A landscape with many valleys, sampled at points; each row gives a point and its height.
From any point a ball takes the steepest step (drop divided by distance) to one of its 2 nearest points. It stops when none of these is lower. Distance is the straight distance between rows; heights are no part of it.
Zesap (h 4.69): 111  99  91  147  74  71  109  120  55  133  81  77  98  134  107  78  88  132  125  76  126  74
bom (h 8.09): 123  84  83  148  78  95  84  116  105  133  99  84  102  121  100  79  118  81  111  115  89  89
vefov (h 1.95): 59  117  103  77  98  73  92  70  91  78  105  138  120  94  95  115  89  101  104  106  125  88
pirup (h 6.38): 141  100  113  125  90  103  120  140  95  110  81  60  87  116  118  104  89  113  105  91  95  85
Nad (h 4.52): 75  99  93  99  99  100  100  82  102  94  89  121  124  87  88  121  116  95  109  130  109  87
kubu (h 7.56): 97  91  113  94  114  129  102  97  135  124  82  83  92  99  98  77  110  48  109  107  77  130
dagul (h 5.45): 85  106  109  78  111  116  116  96  109  81  97  99  120  69  87  115  123  105  95  89  101  117
Ranir (h 8.16): 143  82  80  151  76  103  65  116  116  138  112  82  99  115  92  80  121  78  96  123  83  91
saf (h 7.26): 110  80  78  137  82  119  71  92  129  140  96  103  94  114  99  93  116  61  106  143  75  88
lis (h 3.67): 89  96  80  86  121  90  88  81  102  85  119  120  105  93  84  105  100  113  96  125  104  105
narib (h 3.56): 127  90  95  104  119  114  98  112  122  99  103  86  81  114  109  89  106  74  94  119  78  111
pupun (h 3.26): 100  88  114  75  133  130  114  112  122  94  84  79  80  117  128  78  102  65  105  88  89  133
merez (h 5.19): 76  85  94  106  74  97  51  75  142  102  111  137  102  83  89  118  95  74  90  148  85  92
Sen (h 6.45): 152  102  107  142  93  96  115  143  78  118  90  61  80  122  114  103  90  124  103  86  104  69
viteb (h 4.39): 76  108  100  76  101  83  95  89  91  84  93  106  136  100  85  94  99  100  114  104  120  117
fibu (h 3.73): 123  114  118  106  131  101  132  142  64  107  67  51  88  130  112  102  88  136  118  80  139  86
muf (h 2.90): 90  134  116  78  115  78  128  85  49  93  88  104  102  99  76  110  78  140  90  82  142  97
Vub (h 5.58): 96  109  103  112  64  71  74  91  112  104  106  125  115  105  102  94  66  99  95  115  88  79
git (h 3.04): 104  86  105  98  85  111  79  85  136  98  113  110  82  85  90  101  108  55  82  125  72  119
tata (h 5.81): 68  92  104  101  72  82  86  79  119  85  89  135  118  92  101  103  89  79  100  123  96  90
zaso (h 2.88): 82  88  111  58  128  133  109  102  118  84  100  96  80  98  124  88  114  65  99  72  93  142
Refu (h 2.39): 83  91  110  79  81  110  78  81  133  86  122  125  87  75  97  106  107  57  85  106  77  120
Tav (h 6.84): 133  110  89  159  65  71  94  115  64  140  107  89  90  122  97  94  83  140  96  85  109  52
vado (h 2.59): 108  94  78  114  98  94  77  91  108  99  118  114  106  95  82  122  117  94  103  147  99  86
Kes (h 6.30): 98  81  99  138  62  72  86  101  104  105  85  103  119  104  86  84  100  95  99  122  95  92
Pafi (h 7.36): 100  89  92  118  95  115  85  94  128  134  87  97  105  107  101  87  115  52  121  130  79  101
Nef (h 6.20): 146  87  104  143  72  108  98  130  113  125  86  67  82  117  110  84  94  94  92  99  73  95
Mufo (h 7.67): 82  93  101  82  109  110  112  97  108  96  75  92  118  101  96  80  105  87  109  101  97  133
ruli (h 5.51): 71  95  95  102  79  79  65  79  120  87  108  139  116  88  89  120  96  86  100  140  106  84
dedi (h 7.89): 117  95  96  118  112  93  112  125  82  100  79  70  114  122  94  83  115  103  117  107  113  106
dem (h 6.68): 147  104  84  161  84  82  101  126  62  134  112  73  81  130  106  95  106  130  98  81  115  52
zatan (h 7.44): 88  90  100  97  103  112  92  91  128  125  84  96  112  102  99  81  105  58  123  117  82  119
zin (h 6.06): 85  83  101  121  67  83  81  87  121  100  87  117  114  96  91  93  101  70  102  134  90  99
Niki (h 3.58): 108  85  106  94  106  133  86  87  145  101  118  105  69  76  91  104  117  57  73  113  67  127
makag (h 2.83): 110  92  92  90  122  128  92  93  129  88  130  109  87  67  94  116  115  102  74  109  75  111
gudig (h 4.05): 65  116  109  54  101  94  108  87  88  78  92  108  128  95  104  103  101  94  112  80  121  120
Fafi (h 2.87): 99  99  112  72  113  113  129  101  95  78  87  91  77  112  138  98  83  94  106  76  95  117
ginaz (h 5.97): 126  95  108  112  75  96  100  112  115  109  93  84  97  102  104  85  72  110  95  100  72  109
vofu (h 2.98): 43  107  106  62  97  86  83  71  100  69  109  143  124  79  95  108  98  102  96  90  123  107
Nok (h 3.90): 69  93  89  72  112  115  77  79  121  83  140  134  105  57  87  123  117  107  92  106  95  110
nul (h 7.87): 99  101  107  86  111  98  124  109  79  92  62  69  114  125  103  84  86  122  119  84  123  122
tuva (h 3.05): 103  97  115  76  128  121  136  117  97  85  72  77  79  120  139  101  81  110  105  73  99  112
Fome (h 3.87): 91  123  103  71  129  102  129  97  77  94  87  95  110  104  101  105  90  129  105  77  119  103
dinu (h 5.12): 127  104  112  116  77  86  114  121  69  109  77  67  77  120  107  97  54  145  118  82  108  92
Rabo (h 3.33): 92  87  91  87  111  121  76  81  131  93  131  123  99  65  84  126  117  96  85  123  80  106
litam (h 7.05): 97  92  71  131  80  86  68  84  112  124  107  128  111  115  101  107  95  99  106  144  91  61
rodev (h 2.16): 84  103  99  68  108  108  110  88  107  81  105  113  99  97  121  104  100  81  106  90  94  113
bala (h 3.51): 131  119  106  118  117  87  128  126  57  114  83  69  82  129  101  104  83  135  111  89  129  74
bubag (h 4.00): 123  110  109  93  126  108  121  123  92  92  95  74  92  113  112  106  97  105  104  92  105  95
zot (h 1.56): 84  103  109  74  87  95  94  84  113  79  113  121  101  82  105  108  100  71  95  96  91  112
gad (h 3.50): 116  83  106  98  139  129  111  124  129  105  87  75  73  122  120  76  103  73  98  105  85  121
met (h 6.32): 144  107  101  126  77  79  93  113  92  100  113  85  96  106  95  103  89  111  88  105  90  85
nev (h 4.07): 85  105  106  73  123  117  134  102  96  88  78  90  109  94  106  100  97  123  99  78  107  117
bufo (h 6.65): 110  87  87  161  45  73  90  111  86  132  91  95  109  118  106  83  106  103  106  96  99  67
lofi (h 3.86): 127  111  114  100  133  110  131  139  84  98  78  61  86  127  123  105  91  116  109  86  119  87
Kos (h 0.76): 58  124  100  74  111  81  109  65  74  88  88  129  127  104  93  109  85  115  105  96  134  87
ginil (h 7.78): 99  93  101  96  107  95  117  105  92  92  74  83  111  114  100  81  97  103  114  101  107  123
tuset (h 6.92): 115  91  68  150  71  92  78  97  103  128  104  111  106  119  104  97  104  102  98  128  88  59
bepi (h 6.31): 149  93  112  126  101  110  107  142  108  112  91  54  81  115  113  91  92  103  98  97  87  101
zak (h 2.06): 126  99  83  126  106  91  90  98  93  94  114  101  102  99  80  112  113  110  94  133  102  80
befar (h 4.42): 71  99  88  66  122  126  93  85  114  87  136  130  94  70  105  111  116  107  91  80  91  108
vizu (h 2.70): 118  111  90  125  102  81  111  101  75  105  98  98  104  109  87  107  101  120  100  114  110  70
Vabik (h 3.66): 103  125  112  104  106  77  131  96  47  103  71  89  103  115  80  105  82  135  103  91  139  89
dakab (h 6.48): 105  85  99  147  53  70  94  111  91  116  82  95  115  114  97  76  94  102  109  103  97  90
Por (h 4.61): 64  98  112  49  119  136  120  109  87  74  100  97  93  87  117  93  111  131  89  27  113  146
pozi (h 4.41): 100  102  92  134  77  65  106  107  59  119  83  90  114  129  96  80  84  125  122  92  122  80
Raboz (h 3.18): 56  88  104  67  90  112  67  78  128  85  129  135  98  66  98  104  117  65  94  96  93  129
dipin (h 4.31): 117  97  128  83  131  136  115  132  132  101  100  65  87  80  110  97  107  87  92  80  84  124
koba (h 2.01): 100  112  90  90  126  82  116  85  70  77  102  111  97  109  86  108  99  115  94  113  123  93
fasu (h 1.98): 89  115  86  110  103  75  98  77  78  100  104  133  109  102  85  121  93  116  98  128  117  62
Zar (h 4.04): 102  117  103  118  98  69  122  105  46  117  71  84  109  124  90  89  85  135  118  87  136  84
Nipav (h 3.78): 78  85  96  85  115  131  104  85  126  95  95  111  99  77  95  110  130  72  99  116  85  121
retaf (h 6.17): 140  101  101  128  63  84  79  109  109  107  114  93  105  102  91  102  96  93  87  118  80  87
Fafug (h 6.08): 128  90  108  122  71  105  94  111  122  121  88  84  88  112  109  80  78  83  95  103  64  109
gogor (h 3.93): 37  84  101  57  95  130  81  78  118  82  121  140  102  61  102  106  137  72  98  76  103  132
besu (h 4.32): 73  111  110  55  124  122  132  100  82  82  85  93  101  87  109  102  94  139  91  44  116  126
Somo (h 4.50): 114  130  117  81  106  89  120  101  80  89  113  97  92  89  104  122  80  117  94  83  104  84
nevad (h 4.90): 110  120  113  97  84  81  115  108  79  107  85  83  108  111  111  101  75  109  125  85  105  89
bodo (h 4.38): 80  126  110  54  126  109  123  92  66  70  121  112  94  79  98  121  109  127  83  50  129  109
vil (h 7.69): 92  96  113  75  118  130  94  99  135  112  106  94  95  80  96  87  112  62  99  91  76  140
Tivob (h 2.51): 80  98  102  59  122  119  113  98  103  77  101  103  93  104  127  93  104  83  104  73  99  129
bilot (h 4.60): 67  78  101  85  97  120  64  68  143  115  105  120  95  80  79  106  118  52  108  137  88  126
dafa (h 7.16): 98  87  77  127  75  103  62  84  130  132  104  120  108  110  99  99  98  77  104  145  78  79
biki (h 7.03): 126  110  85  151  71  75  87  103  78  134  112  104  110  110  86  102  98  127  94  110  104  46
disa (h 4.22): 116  112  100  94  104  99  115  105  97  90  106  99  99  99  109  115  95  100  101  98  92  89
zafu (h 5.09): 69  96  106  64  109  122  109  94  109  71  110  110  107  71  96  107  130  86  88  75  100  134
Lezu (h 4.91): 75  103  109  52  124  127  111  108  87  75  127  107  92  77  111  99  117  125  87  35  108  133
dako (h 8.00): 123  89  85  143  96  93  102  123  91  118  92  76  107  120  97  82  118  101  115  107  102  86
Zesas (h 2.97): 112  90  81  105  107  106  73  92  122  107  118  104  95  101  91  112  119  74  105  146  89  100
somi (h 4.16): 122  103  117  86  125  118  117  126  112  91  99  70  92  97  112  101  108  87  98  91  92  115
tanuk (h 4.37): 68  97  92  80  107  93  73  75  115  78  127  137  115  68  79  115  104  113  91  118  105  101
devip (h 7.55): 76  95  101  89  94  97  91  87  119  105  83  106  127  98  95  82  100  71  119  114  95  121
bag (h 4.92): 69  77  101  100  81  102  58  71  147  109  102  132  100  82  80  102  104  59  102  147  88  113
Doz (h 3.31): 128  87  89  120  101  108  85  104  120  110  105  90  92  108  94  90  110  81  95  128  77  103
vun (h 4.21): 88  93  93  100  104  111  107  87  113  91  92  110  111  83  91  115  123  89  98  126  91  101
Losa (h 4.53): 124  100  113  82  138  123  114  120  110  75  124  87  74  80  111  111  100  119  72  77  91  112
Barot (h 7.06): 110  96  82  128  87  97  103  95  103  115  90  108  102  116  111  98  92  100  100  117  83  75
faz (h 3.64): 49  118  112  54  98  93  101  77  84  72  104  127  126  83  98  108  102  105  98  70  129  113
det (h 4.75): 121  128  120  99  86  86  127  109  73  102  92  83  91  103  109  118  69  123  110  81  108  80
bokep (h 5.02): 83  99  104  59  133  135  99  111  103  78  140  110  85  73  115  104  127  107  87  47  98  127
gevap (h 6.81): 101  87  73  160  60  78  75  102  93  138  102  110  114  120  101  93  115  101  109  116  101  54
Visi (h 6.56): 149  95  86  155  82  92  94  139  84  132  107  65  89  128  110  88  107  123  101  86  101  69
lafud (h 4.93): 128  98  102  141  72  77  111  128  59  126  79  65  79  131  108  88  71  145  120  75  117  80
sefip (h 5.80): 110  103  105  100  74  81  83  97  113  96  112  106  100  100  102  91  68  104  90  102  77  104
kimo (h 3.77): 94  111  102  66  138  107  119  95  82  67  120  105  90  86  97  113  110  124  82  74  116  114
tizu (h 3.55): 91  137  112  63  137  101  131  92  56  94  96  100  96  100  92  114  83  136  93  69  137  100
Zenu (h 3.17): 128  107  84  130  115  84  112  113  65  120  98  85  92  129  99  93  96  126  108  102  119  69
baz (h 4.77): 99  98  109  69  134  134  111  115  116  81  126  99  79  76  119  105  111  103  80  64  85  121
Gazaf (h 4.74): 79  115  97  95  93  66  88  89  85  101  95  116  137  109  91  93  89  102  123  112  124  89
Fevim (h 0.69): 94  123  96  99  112  72  112  76  65  86  103  124  98  103  80  117  91  116  91  118  126  74
sopu (h 4.20): 71  80  98  78  114  132  81  77  137  103  107  116  94  75  83  106  129  62  101  124  90  132
gozu (h 5.33): 100  113  101  122  68  59  86  93  90  112  100  117  116  112  99  94  65  112  106  105  103  68
pup (h 6.00): 120  98  104  113  68  85  74  95  122  97  116  105  100  96  90  94  87  82  83  123  75  104
luz (h 4.59): 51  87  107  59  108  143  104  91  114  82  111  123  96  63  108  100  143  75  91  59  99  138
Raz (h 6.50): 141  100  98  138  74  76  108  116  76  101  98  84  87  113  95  100  78  131  89  99  99  80
lom (h 5.06): 96  122  106  102  78  62  103  93  78  104  92  105  119  111  101  96  71  109  119  98  112  79
rodu (h 3.23): 108  92  106  91  114  129  104  100  130  89  114  99  82  75  105  109  114  81  75  100  71  116
tatov (h 2.96): 88  105  87  77  127  92  104  85  86  70  116  113  103  95  85  105  105  120  91  102  115  111
ledof (h 7.18): 89  95  86  109  101  100  106  90  106  114  82  107  116  112  106  90  95  99  116  118  91  89
Kodo (h 4.25): 116  107  116  74  139  115  123  115  90  68  117  85  84  80  99  118  105  130  76  69  110  113

Call two points neighbours if one is among the 2 nearest of the other. Go from one point of each pair to the other, from neighbour to neighbour, staying as low as possible. Name the highest point that can't be avoided.
zot and Kos | lom
zak and zot | narib
Refu and makag | Niki
Fevim and zak | vizu

Where does a ball stop that starts at each point below?
bom | Nipav
viteb | Kos
lafud | muf
gad | zot
Lezu | muf
litam | Nipav
gozu | zak
ruli | Nipav
dinu | zak
somi | zak
